Each row is a point on a landscape with many valleys, with its height.
From any point a ball takes the steepest step (drop divided by distance) to one of its 2 nearest points. It stops when none of these is lower. Distance is the straight distance between rows; heights are no part of it.
gabu: [  7 -14   0  17 -10  20 -12   1   7 -20   8   6  12 -26   3   5  -3  -7
 -12   3  12  -9   4  22  11 -32  -7  22  -5  -3  10   0  19  16]  (h 639)
Vivut: [ -4   1  27  10 -16 -12  -6  -6  19 -10  -1  -9 -22  15  -2  -8   7  14
  -9 -22 -21   5  33  -6  -9   3   6   2  -1   7 -15  -5 -23  -3]  (h 614)
vapev: [  4   7   5  -5  -8   0 -11  -1   3  -4 -14  -6  -3   5   8  -1 -12   2
   0 -18   3   8  -8   0   3   7 -10  -5  -5 -13   6   0 -15 -11]  (h 699)
zafit: [  0   3 -10 -12  -1   1  -5   3   8   8   9  -6  -7 -13   2  -5  -3  16
  -8 -10  27   6 -24   0  23   3  -9 -10 -14 -12  20   2 -25   2]  (h 398)
piv: [  7  -1  10   5 -14   7  -7  -1   4 -20   3  -5   2 -13   1   4 -14 -18
 -18 -16   2   2   1  19   6  -8 -13   5  -3 -19   6  -8  11   3]  (h 694)
rez: [-10   1 -10 -14  -9  11  -3  10   5   7  19   4  -4 -13  16   0   4  27
  -3  -2  26   1 -31   9  16   0  -4   5  -3  -5  26  -4 -15  -5]  (h 364)
Tuton: [-14  -5  15  -5   9 -19  -5  -3   6  -5   0  -2   2  10 -11  -7   8  -3
   4  -3 -21  -3  39  -9 -12   4  12 -12   1  -2  -8   1  -8  -2]  (h 345)
dod: [  0  -5 -21  20  20   5  16  -9  -2   7  15  -4  18  -4 -12   1   1 -16
   0  16   8  -6  -3  -4   6 -15   2  -6   1  11  -6  12  23  21]  (h 514)
Ruzaf: [ 15   4 -11   9  -9  -2   0   2   1   4  12  -9  -9   3   8  -2   6   0
   4  -8  19   1 -17  -1  32 -11  -8  -5  -2  14  -1   5  -2  14]  (h 241)
Remeg: [ -2 -10  20 -19   0  -7  -6   2   4 -11 -12   0   8  -4  -4   1  -8  -5
  -9 -21   9   6  19   9  -5 -11  -2   3  -9 -17  18   3  -7   1]  (h 438)
tifo: [ -8  14 -11  15   1   8  -2   2 -10   9  -3   5  -6   4   5   2 -10  -3
  12  20 -10  -3 -20  -6  -5   5 -11  -8  -2  -2 -18   6   4 -25]  (h 394)
fogun: [  7   0 -27 -12   6  -6  30   4  -4  23   3  11  -4   0 -17  -2   5   4
  -2  15   6  -4 -27   2  16  18  -3 -15 -20   5 -23   2  19   3]  (h 432)
tovus: [  1   6   4 -11   3 -35  -1  -3  -2  13  -6  -8  -1   1  -9 -13   9  -2
   5 -16  14   0   6 -13  18   8   3 -18 -11   2  -7  -2 -12  -4]  (h 675)
Rup: [ -6  18  -4  10   6  -6 -10 -14   3   9  -8  -5   3   1   0  -8 -24 -10
  -2  -6 -11   7 -11  -9  -6  10 -20 -22  -6 -13  -6   7  -9 -15]  (h 601)
kazu: [ -1  11   7  -5 -23  -6   8  -2  -3  10  -2  -4 -20  18   8  -1  12  19
  11   7   0  -6  -2  -1  -6  11  11   2  12   8  -5 -10 -18 -34]  (h 355)
tak: [-18   2   2  -2  20 -16 -11 -10   3   8  -7   2  21   4 -13 -17  -9   1
   8   0 -22   0  20 -11 -29   3   0 -17  -2   9   5  12 -14  -3]  (h 401)
miv: [-13  -2  11 -31   6 -22  -4   6   4   7  -1  -7   7 -10   0   1   8   9
   0  -6  26  -5   5  -1  14   1   1  -6 -20 -20  14   1 -15 -19]  (h 704)
tir: [ -3  -3 -19  -2  23  14  16  -1  -8  12  -8  13  14  -8   0   6   0   6
  15  42  -2 -13 -24  -9 -19   1  -2   4   5   4  -4  10  19  -4]  (h 864)
sis: [ 10   0  -3  -6 -11   0  17  12  -8   4   8  -3 -11   9   3   8  18   0
   2   6  15  -6  -5   2  18   4  13   6  10  10  -3  -8  10  -6]  (h 669)
sokul: [-16   4   3  12   9  -4 -16 -15   5   3  -8   7   9   9  -5 -13 -26   0
   0  -9 -35   7  16  -6 -34   2  -3 -10  -1   7   7  12 -13   1]  (h 366)
Sog: [ -4 -12  16 -23  -4   3  -7   3   8 -15   1  -1   6 -19   3   2  -3   7
 -22 -19  16   5   5  18   4  -9  -5  12 -13 -25  29 -10  -6  10]  (h 469)
gevu: [ -3 -15 -10  18  17   2   1  11  -3  -6   1   9  -5  -2   9   8  19 -11
  13  28 -14 -10   4 -12  -7  10  14  15  10  12 -20  -1  34  13]  (h 903)
baz: [  6  -3  -6  -7  16 -10   4  -2  -5  -3   0  -7  17  -3 -15  -6   1 -10
   0  -9  14   1   9   2   4  -3   0 -12  -4  -1   9  11  -5  12]  (h 373)
daku: [  9 -14   0 -13   3  -1  27  -1  -6  -3  -3   2  -5   0  -5  11  16  -9
  -2  15  -6 -14  10   2   0  13  20   0   8 -21  -9  -8  18 -11]  (h 594)
siruv: [  2   1  -9  25   1   7  -8   3   2  -8  12  -6   1 -10   7   1  -6 -14
  -2   3  12  -3 -15   5  17 -13 -16   3  -4  -8  -4   4  13   5]  (h 700)
Bul: [ 16 -14 -26  -5  12  -3  32 -10  -3  12  15   1   6  -4 -15   1  13  -9
  -3  16  13  -6   0   2  20   3  12 -14  -9  -4  -7   6  21  19]  (h 575)
gis: [  6   4   0  10   3  -3  -6  -6   3 -13   7 -11   9  -7  -5  -4 -19 -18
 -16 -19   5   5  -2   9   8  -5 -18 -11  -9 -20   4   3   5  14]  (h 712)
bidis: [ -1 -10  10 -17  -2 -19  19  -1  -1   1   4  -4  -8   6  -6   1  19 -10
  -4  -3  -5 -10  27   0  10  12  18  -8  -1 -21 -13 -11   5 -19]  (h 611)
Nizaz: [  0   9 -20 -12   3 -12  16   2  -6  18  10   3  -5  -4 -16   1   2  -2
  -3   8  19  -1 -25   4  21  12 -11 -22 -14  -2 -11   3  -3  -9]  (h 456)
zelar: [ -3   2  20   6 -11  -3  -2  -2   0 -15  -1  -4  -4  -2  -2   4 -12 -18
 -10 -11 -14   0  18  14  -1  -5  -8  -1   1 -24  -5 -10   7 -17]  (h 673)
pogop: [-10  -4   9  11  -4   5  -6  -9   6 -11   8   5  -6  12 -11  -4   1  -2
   0   8 -38  -7  32   2 -29   1   8  -3  15   6 -10   0  -6  -2]  (h 517)
mib: [  6 -13  -9  -9  -1  19   2   1   4 -13  15  -3  13 -20  -6   2   3  10
 -12  -2  25  -8   6  24  16 -27   5   6   4 -11  23   3  -3  16]  (h 566)
fopo: [  0  -6  14 -29  -4  -6  14   4  -5   6  -7   1   2  11   0   6  19  17
  10   2   7  -6  14   3 -11  -1  21  10  14   4   5  -9 -14 -23]  (h 508)
Fop: [  2  11   9   0  -1 -16 -14 -13  14   3 -17  -5 -12   4   9  -9  -8   1
  -2 -25  -3   9   4 -16   6  10  -8 -12 -19 -14  -3   1 -19  -7]  (h 686)
Pel: [ -8   1  -4 -11  16 -10   7  -3  -8  11 -11   3  14   5 -15  -8   3   1
  13   7  -5   1  11 -11 -16   9   7 -14   6   2  -3  10 -11  -6]  (h 436)
segu: [ -6  -3  -1   7   5  21 -15  14  -7 -14  -5  10  13 -18  14   5  -6   4
  10  15  10 -12 -13   9  -7 -23  -5  27   1   6  12   4  10   1]  (h 805)
voro: [ -5   8  -3 -19 -15   4  13   2  -8  16   1   5 -11  12   7   9   7  16
   8  18   7 -10 -15   3  -2   7   5   1   5  -4  -2  -8 -11 -42]  (h 329)
gik: [  7  12   0   8   6  11 -19 -14   8  -3 -19  10   5   4   4  -2 -24  -7
  -6 -22 -18  21  -7 -10 -17   1 -17   5  -8  -1  13   6  -2  18]  (h 752)
ped: [ -2  -8  25  -7  -6  -8  13   4   3 -11   1  -7  -6   9  -9   5  16  -3
  -7 -10 -13   0  41   4  -6  -1  22   4   9   0 -10 -13  -3  -9]  (h 659)
Povam: [ -2   3  22  -6 -11 -17  -5  -2   8   3 -13  -8  -8  18   1 -11   8  22
   6 -14  -7   2  29 -10  -9   2  15   1  -1  13  -6  -1 -29  -9]  (h 591)
Sesil: [  7   4   9   1 -13  -6   3   4  -4  -4   7  -7 -15   9   4   5   8  -9
   0 -11  -2   2   2   2  10   9   7  -1  17   3 -12 -14  -2  -9]  (h 650)
degu: [  2 -11  -6 -25   7 -27  22   0  -3  19  -5   6  -3   4 -15  -4  24   0
   8   1  -2  -5  15 -11  10  24  17 -21  -7   1 -17  -3   3   4]  (h 375)
Pulib: [  2  -6  26 -16  -9   5   6   8  -3  -9  -9   0  -1   4   1   8   0   7
  -2  -7   5   1  16  14 -11  -8  11  17  14   0   8  -7 -12 -10]  (h 534)
tupud: [ -8  -2  13  13 -10  -1 -20  -4   9 -14   4   4 -14  14  -4  -1  -3  -2
  -4  -7 -33  10  29   1 -25   4  -1  -2  14  18 -10  -5 -16  14]  (h 554)
tevur: [ -5  -4   9 -27  -2 -15  19  -6  -1  15  -7   3  -2   4  -8  -2  18  12
  11   7   4 -11  12  -3  -4   7  12  -7  -7 -10  -2  -5  -8 -33]  (h 485)
ful: [ 14  -1  13  -2 -20  21  -6   5   9 -21  -4   3  -4  -6  12   9  -5   2
 -18 -17  10  13  -5  12   8 -15  -5  30  -6   1  15 -14   2  18]  (h 660)
rolu: [-10   0 -28  14  23  11   5   3  -7  10   3   8  15 -14   3   2   0  -3
   9  32  10 -11 -24  -3  -8  -7  -9   9 -13   3  -4  14  21  -8]  (h 849)
lek: [  4 -10  15 -14   3 -14   6   4  -7 -13  -2  -4   7   1 -12  -1   7 -11
  -2 -15   8   1  23   4   2  -5  12  -2   6  -6   4   1   0   6]  (h 406)
Patev: [-14  -3 -10   6  27  -4   3 -13  -6   7   4   0  27   1 -21  -9  -6 -13
   4   6 -15   5   9  -9 -22   2   8  -5  17  20   6  11   9  20]  (h 395)
bif: [ 16  -3  -9  10  -1   7   0   5  -4  -9   6  -4   1   2   3   0   6  -1
   3  -4  17  -1  -1   4  19 -21   6   4  10  14   7   7   3  21]  (h 182)
zeg: [ 12  11  -2  24   3  12 -17  -9   7 -13 -10  -1   3   1  12   1 -23 -13
  -9 -18  -9  14 -14  -7   3  -5 -21   2 -11   2   5   5   7  22]  (h 738)
mozaz: [ -1 -14 -16  16  21  10  12  -9  -2  -3  12   6  30  -9 -15   2  -5 -17
  -1  16   0 -14   6   0 -10 -20  10   5  10   7   8  10  32  20]  (h 550)
Pugiv: [  7  10  -3 -10  -6   1  -5   6  -8   3 -12   0  -4   9   4  -4   2  15
  11  -2  16   5 -17  -8   4   5   2   0   8  19   8   5 -21   4]  (h 527)
lotos: [ -7  -5  -1   7  -4  28 -23   8   5 -17   1  11  10 -31  15   1 -10  12
  -7   6   8  -5 -17  19   1 -20  -9  28 -10 -10  22  -6   7   8]  (h 777)
Vibo: [  4  -1 -22  -7  -3  -5  12   2   3  12  26  -3 -11  -9  -6   1   9   3
  -5   1  28  -3 -20  13  34  -5  -4 -12 -12  -5   3   3   2  -1]  (h 482)
rop: [  0  11  13   7 -19 -12  -6  -6   3   2   3  -9 -18  15   5  -5   1   4
   1 -14 -11   2   6  -5   4  11   3  -9   6  -3 -16  -7 -16 -19]  (h 633)
dopin: [ -4  -2  19  -5 -12  10   3   1  -1 -13  -6  12   3  -3  -1   1  -6   2
   1   1 -15  -5  21  13 -25 -15   4  14  11  -8   4  -3  -1 -19]  (h 537)
riva: [ -4   5  -4   3 -16   4   8   7  -6  14   0   4 -20  18   8   4  17  15
  18  20 -15  -6  -6  -7  -2  15   9  -1  13  17 -20  -7   0 -23]  (h 388)
Rivi: [ -8  -2  26   5 -16 -15  10  -3   9  -9   9 -15 -18  16  -2  -5  17  11
  -6  -8 -17  -7  35   4 -10   8  18   5   5   8 -13 -14 -17 -18]  (h 637)
vamaf: [  4  -3  23  -2 -16   3  -6 -13  11 -11 -24  13  -5  -8  -1   4 -17 -11
 -17 -23 -21  18  14   7 -17  -8 -14  16 -23 -22  14  -3   0  -1]  (h 448)
luk: [-11  -3   4   0  -2 -15 -10  -7   9   2   8  -9 -13  15 -11 -10  21   3
   6   1 -25  -4  33  -8  -7  17   8 -17   7  12 -15 -10 -14  -2]  (h 296)
Zeda: [  6   0  -7  22   8   8 -10   4  -3 -10   4  -3   9   6   2  -1  -4  -9
   0  -6   2   7  -1  -5   2 -17  -2   5  11  20   3  13   9  31]  (h 107)
Fafum: [ -6   4   6 -23  -5  18 -10   2  15  -8  -6   4   0  -9  13  -3   1  25
 -14 -22  15  10 -14   5   2   4  -3  16 -10 -17  34  -9 -21   6]  (h 735)
pon: [-16  -6  -3  17  -1  10 -14  -6   5  -4  15  -3 -11  20  -7   0  10  -3
   4  21 -38  -6  18  -5 -17  15   1  -9  16  13 -19  -7   4  -1]  (h 472)
Reken: [ 13 -11  -1   5  -8  12  -1  -2   3 -17  11   0  16 -16  -9   4  -9  -8
 -15  -8  14   0  14  20   9 -29  -2   5  -3  -7  17   3   9  27]  (h 600)
lefis: [  4   1  -5   6  11   6  -5  -8  -3  -4  -5   6  23 -13  -8  -4 -26  -4
  -7  -7   3   4  -1   6 -16 -20  -9   3  -3   2  24  16   3  27]  (h 612)
nivo: [  0   2  14  10 -14  13 -15  -7  -1 -11 -14  14   4 -11   3   1 -29 -11
 -14 -10 -23   8   0  14 -19  -9 -20  12  -9 -17  15  -1   7   0]  (h 476)
fus: [ -2  17 -17   3  -1   0   0   8  -8  15  -4   3  -6   5   2  -3  -9   2
  12  13   9   4 -36  -5   7   8 -17 -11 -10   8 -11   6  -6 -12]  (h 421)
leda: [ 11 -14  -9  -9   3   7  21  15 -11   9  -4  11 -11   0   8  14  25  11
  14  32   6 -14 -13  -4   6   9  17  18   8   8  -9  -6  23   0]  (h 707)
fogi: [ -2  -1  -5  11   8   6 -10  13  -6  -5   5   2   0  13  -3   0  18  -2
  14  11 -16   3   3 -11 -12   5  10   3  25  32 -12   2   4  16]  (h 270)
kegon: [  3 -22 -21  15  16  -2  16   4  -2   8   5   4  -5  -3   4   5  12  -7
  10  32 -13  -7  -9 -11  -2  17  12   1  -2  11 -25   5  42  20]  (h 922)
Mebir: [ -2   8  21   9 -23   3  -2 -11  12 -11  -5  -5 -13   6   9  -5 -12   3
  -8 -12 -17  -2   9   8 -13   0  -5   6  -4 -22  -5  -7  -8 -23]  (h 654)
biv: [  2 -10  -1   4  14   6   1  -4  -8  -7   0  12  22  -8 -19   0 -12 -14
  -4   1  -1  -2  11   8 -19 -17   3   7  13   5  14  13  12  25]  (h 585)
Zep: [  9  13 -15   9   6   5  -5  -4   1  10  -5  -7   5   2   5  -8  -7   7
   4  -2  17  12 -25 -11   8  -1 -15  -9  -8  13   4  16 -15  18]  (h 457)
fiki: [ -4   5  14 -18 -11 -38   2  -4   3  22   3  -9 -15   8   2 -10  15   8
   6 -14   8  -1  12 -12  20  11   9 -16 -12   2 -14 -13 -14 -23]  (h 661)
zagu: [  2   0  22   4 -15   0  -7   0   3 -18  -9   9 -13   3  -4   3  -9  -3
  -9 -17 -26  18  27   5 -21  -4   6   7   9   6  -4  -4 -10  13]  (h 586)
nem: [ -2  16 -22  10   9  -8   5   1  -8  14   3  -4   7   5 -10  -8  -4  -3
   5   5   9  11 -26 -10  10   7 -15 -18  -5  16 -15  11  -3   8]  (h 447)
gusa: [-12  -2   1 -18   8   6   1   5  -3  -6   4  -2   7 -18  -3   4  -4  -1
  -5   6  11  -9  -9  15   2  -6  -5   1   0 -30  17  -2  -5 -21]  (h 549)
lepuf: [ -1  -9  -5 -10   3 -16   7  -1   0  15   4   1 -10   9 -15  -4  25  -1
   4   4 -20  -1  23 -11   1  28  12 -21   7   9 -20 -10  -4   5]  (h 342)
gilu: [ 13 -15 -20   1  10   9  21  -1   1   7  14   1   9 -10  -5   8  12   0
  -3  23  16 -15  -3   5  14 -12   7   2  -7  -7   0   4  25  10]  (h 551)
Movu: [ -4   2  22 -11 -20  18   0  10   0  -4  -4  -2  -6   4  25  14  -3  19
  -7  -2  13   1 -10  11  -7  -1   5  26  11   5  15 -24 -14 -17]  (h 785)
zer: [ 13 -18 -22 -20   2   7  26  10  -5  16   9  13  -6  -5   1  12  19  22
   8  31  19 -15 -19   3  14  -1  13   8  -5   1  -3   3  21   4]  (h 726)
numaf: [ -1  12  16   2 -26 -27   5  -9   9  15   2 -12 -23  15  12 -10  11  14
   1 -19   4  -7   7 -10   7  12   5 -10  -7  -1 -13 -16 -21 -30]  (h 648)
kepan: [ 17 -16  -8  -2   8   7  23   3  -6  -4   7   4   4  -7  -1  11  14  -9
   1  23   5 -14   3   3   9   3  19  12   9  -9  -8  -4  32   9]  (h 574)
tegir: [ -3   8  -4  24   8  -3 -10  -4  -2  -6  12 -10  -1   2  -2   1  -9 -24
  -1  -5 -12   4  -3  -6   7   5 -10 -14   8   2 -14   1  16  10]  (h 332)
Teb: [ -4 -11 -11   9  21  12   5   3  -7   2  -4  12  12   0   2   4   6  -3
  17  36 -14 -11  -4 -11 -24   1  11  12  15   9 -10   4  26   7]  (h 882)
raf: [ -5  -2 -16  13  21   6   3  -1  -8   6   1   6  25   2 -11  -5   0   0
  13  17  -1   2  -6 -11 -14  -9   6   3  17  23   3  15  11  21]  (h 443)
Kir: [  1   6 -10   2   4  13  -7   9 -11   5 -10   4   7   7   7  -1  -2  16
  20  14  17   1 -22  -7  -4  -8  -4   5   9  18   8  16  -7   5]  (h 498)
sube: [  8  -4 -21 -16   2  -9  24   1  -7  16   1   7  -5   8 -16  -1  19   1
   8   8   0  -2  -9  -4  11  23  10 -18  -2   9 -23  -2  14   8]  (h 405)
dabut: [ -6  20  -6   7  14   7  -8  -8  -2   5 -13  -2  15 -11   2  -6 -35  -4
  -7   0  -3   4 -17   0 -11   3 -26  -9 -10 -15   8   8  -4  -7]  (h 587)
Pog: [ -1   6  11 -21  -6 -22  -4   0  -1  16 -15  -2  -4  12   0 -11  12  18
  16 -10  11   0  12 -12  -1   5  13  -7  -2  13  -2  -2 -34 -14]  (h 571)
div: [  8  -7  -3  10  -2   5  10  18 -10  -2   2   1 -18   5  14  15  24  -1
  10  19   7 -14  -5   0  12   2  13  24   7  10 -14  -9  24  -7]  (h 688)
Belev: [-10  -4  30  -3  -4 -24  -2   2  13  -8  -7  -3   5   3  -4  -4  -1  -4
  -4 -17 -15   2  40  -3  -6 -10   9  -2 -14  -9  -4   4  -3  -6]  (h 386)
Med: [-13   5  -1  20   9  -3 -23 -10   3   0  10  -9   1  10  -4  -6  -9 -17
   0  -2 -32   9  10  -8 -11  11  -8 -16  13  14 -10   2   2  10]  (h 277)
sitog: [  3  11 -13  26   4  14 -17  -2   8  -4   2  -7  -5  -8  17   0 -16  -4
  -3  -9   8   5 -27  -3  18  -7 -28   1 -16  -5   1   3   5  10]  (h 720)
demek: [ -5  -1  15  14 -11  14  -9   0  -5 -15 -10  15   2  -5   5   3 -20  -9
  -2   3 -24   0   7  12 -24 -15  -4  14   8  -5   2   1  11  -8]  (h 507)
faz: [ -3  -5 -11  -6  -4   6  15   7  -7  14  -3  11 -11   4   7  11   6   2
  10  30  -6 -13 -21  -1   2  14   4  -1  -4  -9 -18  -3  19 -27]  (h 297)
sarat: [ 12   5  15 -10  -1 -15 -13  -9  12  -4 -15  -7  -3   5   4  -2  -1  -4
 -10 -35   7  15   7 -13  15   3  -7  -4 -18  -8   6   1 -13  14]  (h 674)
Tonon: [ 12   1  -1   0   2 -15   0   1  -5  -3   4  -9   0   8  -9  -5   9 -11
   4 -17   9   7   8  -4  15   5   3 -15   7  13  -4   6  -2  19]  (h 335)
sar: [  8  -7  -3 -10  -3 -17  19  -2  -4   8  13  -5 -15   5 -10   3  18 -18
  -3  -6  -3  -6   6  -1  24  24   9 -15  -1 -12 -16 -10  16 -10]  (h 626)
subod: [ -7 -10  11 -23  -6   0  14   5  -1  -2  15  -6  -4  -9   1   8   9  -2
 -11   1  10 -13  -1  14   8   4   6   4   1 -27  11 -18   4 -28]  (h 528)
Kidi: [ -5   5  10 -21  13 -27  -7   0   7  10 -12  -9  13  -4  -2  -7  -2   8
   5 -10  21   3  10 -16  11  -1  -1 -13 -25  -9   6   9 -20  -4]  (h 690)
Nof: [  6  -1   8  -3  -4   7  -2  10  -7  -9  -6   0  -3  13   0   5   7   7
  11   2 -12   4  16   1 -10  -1  15  12  29  21  -6  -1  -8   7]  (h 334)
Von: [-10   9   1  22   8   3 -15  -9   0  -2  -2   1   7   3  -1  -4 -28 -14
  -5  -6 -26  10   0  -1 -22   1 -11 -10   4   4  -1   9   6   3]  (h 328)
Nebe: [ 11  -3  20  10 -13   1  -4   4  -2 -23  -5   3  -2  -1  -2   8  -7 -17
 -13 -16  -7  11  15   8  -5 -12   4  15  13   5   1  -5   6  19]  (h 615)
valu: [ -2   2   3  -8 -10  28 -19   3  11 -13  -5   8   0 -15  15   4 -11  18
 -13  -4   7   5 -18  11  -2  -1 -10  22  -7 -13  30  -9 -10   2]  (h 753)
kibaz: [-12  -6 -13   6  19   3   9 -10  -4   6   3   2  10   4  -9  -3   0 -12
   3  21 -27  -4   8  -4 -21  13   8  -8  14  -2  -8   0  16  -1]  (h 303)
lim: [ -2  -5  -8 -27  11  -6  19   0  -9  13  -5   3   8  -2 -11   0  10   3
  11  13   6  -8   0  -1  -5   9   5  -8  -2 -12  -2   5  -5 -16]  (h 463)
kedan: [ -7   1 -10 -18  -9   4  12  11  -7  19   7  12 -16  -2   3   8   2  12
   6  18  12  -8 -33   5  12   9  -2  -3  -6  -5  -5  -6   2 -31]  (h 304)
sevev: [ -8   5   8  -7  10   4  -4  -3  -3  -2  -9   2  17 -14  -4  -3 -19  -3
  -4  -1  -1  -2  -4   9 -13  -6 -14  -5  -6 -24  12   7  -6 -20]  (h 569)
tek: [  3   2 -27  10  15   3  11  -7  -6  14  17  -5  16  -6 -11  -8  -4  -4
  -4  12  17   4 -18  -1  13 -11 -12 -16 -10  12  -6  13   5  13]  (h 479)
kog: [ -7   5  -8 -13 -13  -5   1  10  -4  15  16   1 -15  -5   9   5   3  16
  -1  -1  23  -1 -37   7  23   8  -9  -3  -7  -1   9  -5  -9 -22]  (h 331)
givi: [  4  -4   0 -10 -10  -1  10   4  -2   4  25 -11 -10  -7   4   7  10  -2
 -11  -3  22  -7 -15  13  28   2   1   3   0 -14   8 -13   3 -11]  (h 506)
suv: [ -5   4 -15  15  20  15  -5   4  -6   3  -9   7  19 -13   5  -3 -10   2
  15  25   9 -10 -18   0 -14 -20 -10  16   1  15   8  16  12   5]  (h 830)
Bes: [ -2  -1  25   6  -8 -16 -10  -8  15  -8 -16   1  -3   1   1   1 -14  -8
 -13 -27 -22  14  29  -2  -9  -8  -6  -2 -22 -17   2   3  -4   1]  (h 420)
kop: [ 11   1  16   9 -22  21 -13   8   6 -20 -19  14 -10  -6  19  14 -10   3
  -9  -8  -9  14  -2   8 -12 -14  -8  35  -1   7   8 -11   6  10]  (h 685)
movag: [ 12   3  18  -1  -5 -11  -6   0   8 -14  -7  -7 -11  10   0  -1  -1  -8
  -9 -36  -5  17  23  -4   5   3   0   3  -1   1  -2  -2  -9  23]  (h 657)
Damil: [ 10   8  -8  18  -2  -4  -8   3  -3   0   8 -14  -7  12   2  -6   5  -6
   7 -14   3   9 -12 -12  18   8  -6 -12   8  19 -10   1  -1  22]  (h 293)
tof: [  9   4   9 -18  -5 -14  -2   0  -1   5 -12  -9  -4   8   4  -2  11  12
   4 -23  22   7   5  -6   9   7   8   0   2  12   7  -3 -23   2]  (h 552)
vume: [ -2   3  -4  14   8   5 -19   4  -5  -4   1  -1   4  13  -3  -6  -8  -6
   7  -2 -13  12   4 -11 -14   2   3  -2  16  30  -1   7  -3  30]  (h 193)
Mis: [  8   5 -11   6   1  17 -14  11   0  -6  -9   0  -2  -7  19   1  -1  18
   8   6  21  -1 -22   1   6 -16  -5  11  -2  14  16   9 -11  14]  (h 462)
tas: [-12  13  -6  17   5  11 -10  -4  -6   5  -6   6   8   2   4  -2 -22  -5
   7  15 -20  -1  -8  -3 -24  -3 -11  -4   6  -4  -4   9   4 -18]  (h 365)
maruk: [ -3  -4 -16   4  12   3  15   0  -9   8  -1   4   2  -4  -1   4   2 -13
   6  27 -14  -8  -8  -8  -4  11   5  -5   5 -11 -15   1  24  -9]  (h 259)
dig: [  1   7  14  -1 -21  27 -15   8   8  -9 -11   4 -12  -3  29  11  -9  15
 -12  -8   6   7 -18   6   0   1 -10  32  -3  -8  13 -20  -4  -7]  (h 769)
pak: [ -8  14  -1  20 -12  -5  -8  -9   1   6   2  -7 -15   9   6  -6 -13  -4
   6  -5 -15   3  -8 -12  -1  14 -13 -19  -3  -9 -19  -1 -11 -21]  (h 616)
gima: [-12   6 -18  13  26  -5  11 -11  -4  15   8  -6  18  -4 -18  -6  -5 -15
   0  14 -18   6  -5 -14 -11  12  -2 -12   6  14  -6   8  15   6]  (h 349)
rur: [ -9   1  14 -27   3  -5 -11   3  12   2  -8  -3   5  -6  10  -3   0  19
  -8 -15  22   5  -2   0   3   2   0   3 -19 -19  25  -1 -27 -11]  (h 718)
Tefun: [  0 -10  -7  -5  -8  11   1   6   3  -4  28  -3   0 -19   6   7  13  13
 -10   4  27 -11 -11  16  24 -15   7   7   3 -11  18  -6   0   0]  (h 532)
Votal: [  6  -5  -1  15  -4  11  -4   7  -2 -17   5   0   1 -11   8   9   5 -14
  -4   6  10 -13  -2  10  13 -16  -1  17   0  -3  -3  -3  22   3]  (h 676)
Zamu: [  2   6 -14  10  19  -1  -2 -15  -3   5  -2  -8  26  -7  -7 -11 -21  -4
  -6  -9   6  14  -8  -5  -8  -8 -13 -10  -6  10  13  17  -5  22]  (h 631)
fama: [  9   9 -16   1   1  15 -11  -1   5   2  -1  -4   4 -10  10  -4 -11  16
  -7  -5  23   7 -20   1  13  -6 -14  -1 -10  -3  17   8 -15  11]  (h 427)
Dubem: [ -7   6  -7  14  -7   3  -8   4  -2   6   7  -1 -19  19   1   2  19   1
  13  17 -25  -1   2 -13  -1  21   3 -12  13  17 -25  -9  -3  -7]  (h 424)
boken: [ 17   4  13   1 -10   3  -4   1   3 -16  -6  -5  -9   3   5   5  -5  -3
  -9 -24  10  13   1   4   8  -7  -1  13   4   5   7  -4  -5  20]  (h 638)

For each start below, name the point where the ball stops.
lefis | Med
dopin | luk
Rivi | kedan
Nebe | kedan
Sog | Zeda
Movu | Med
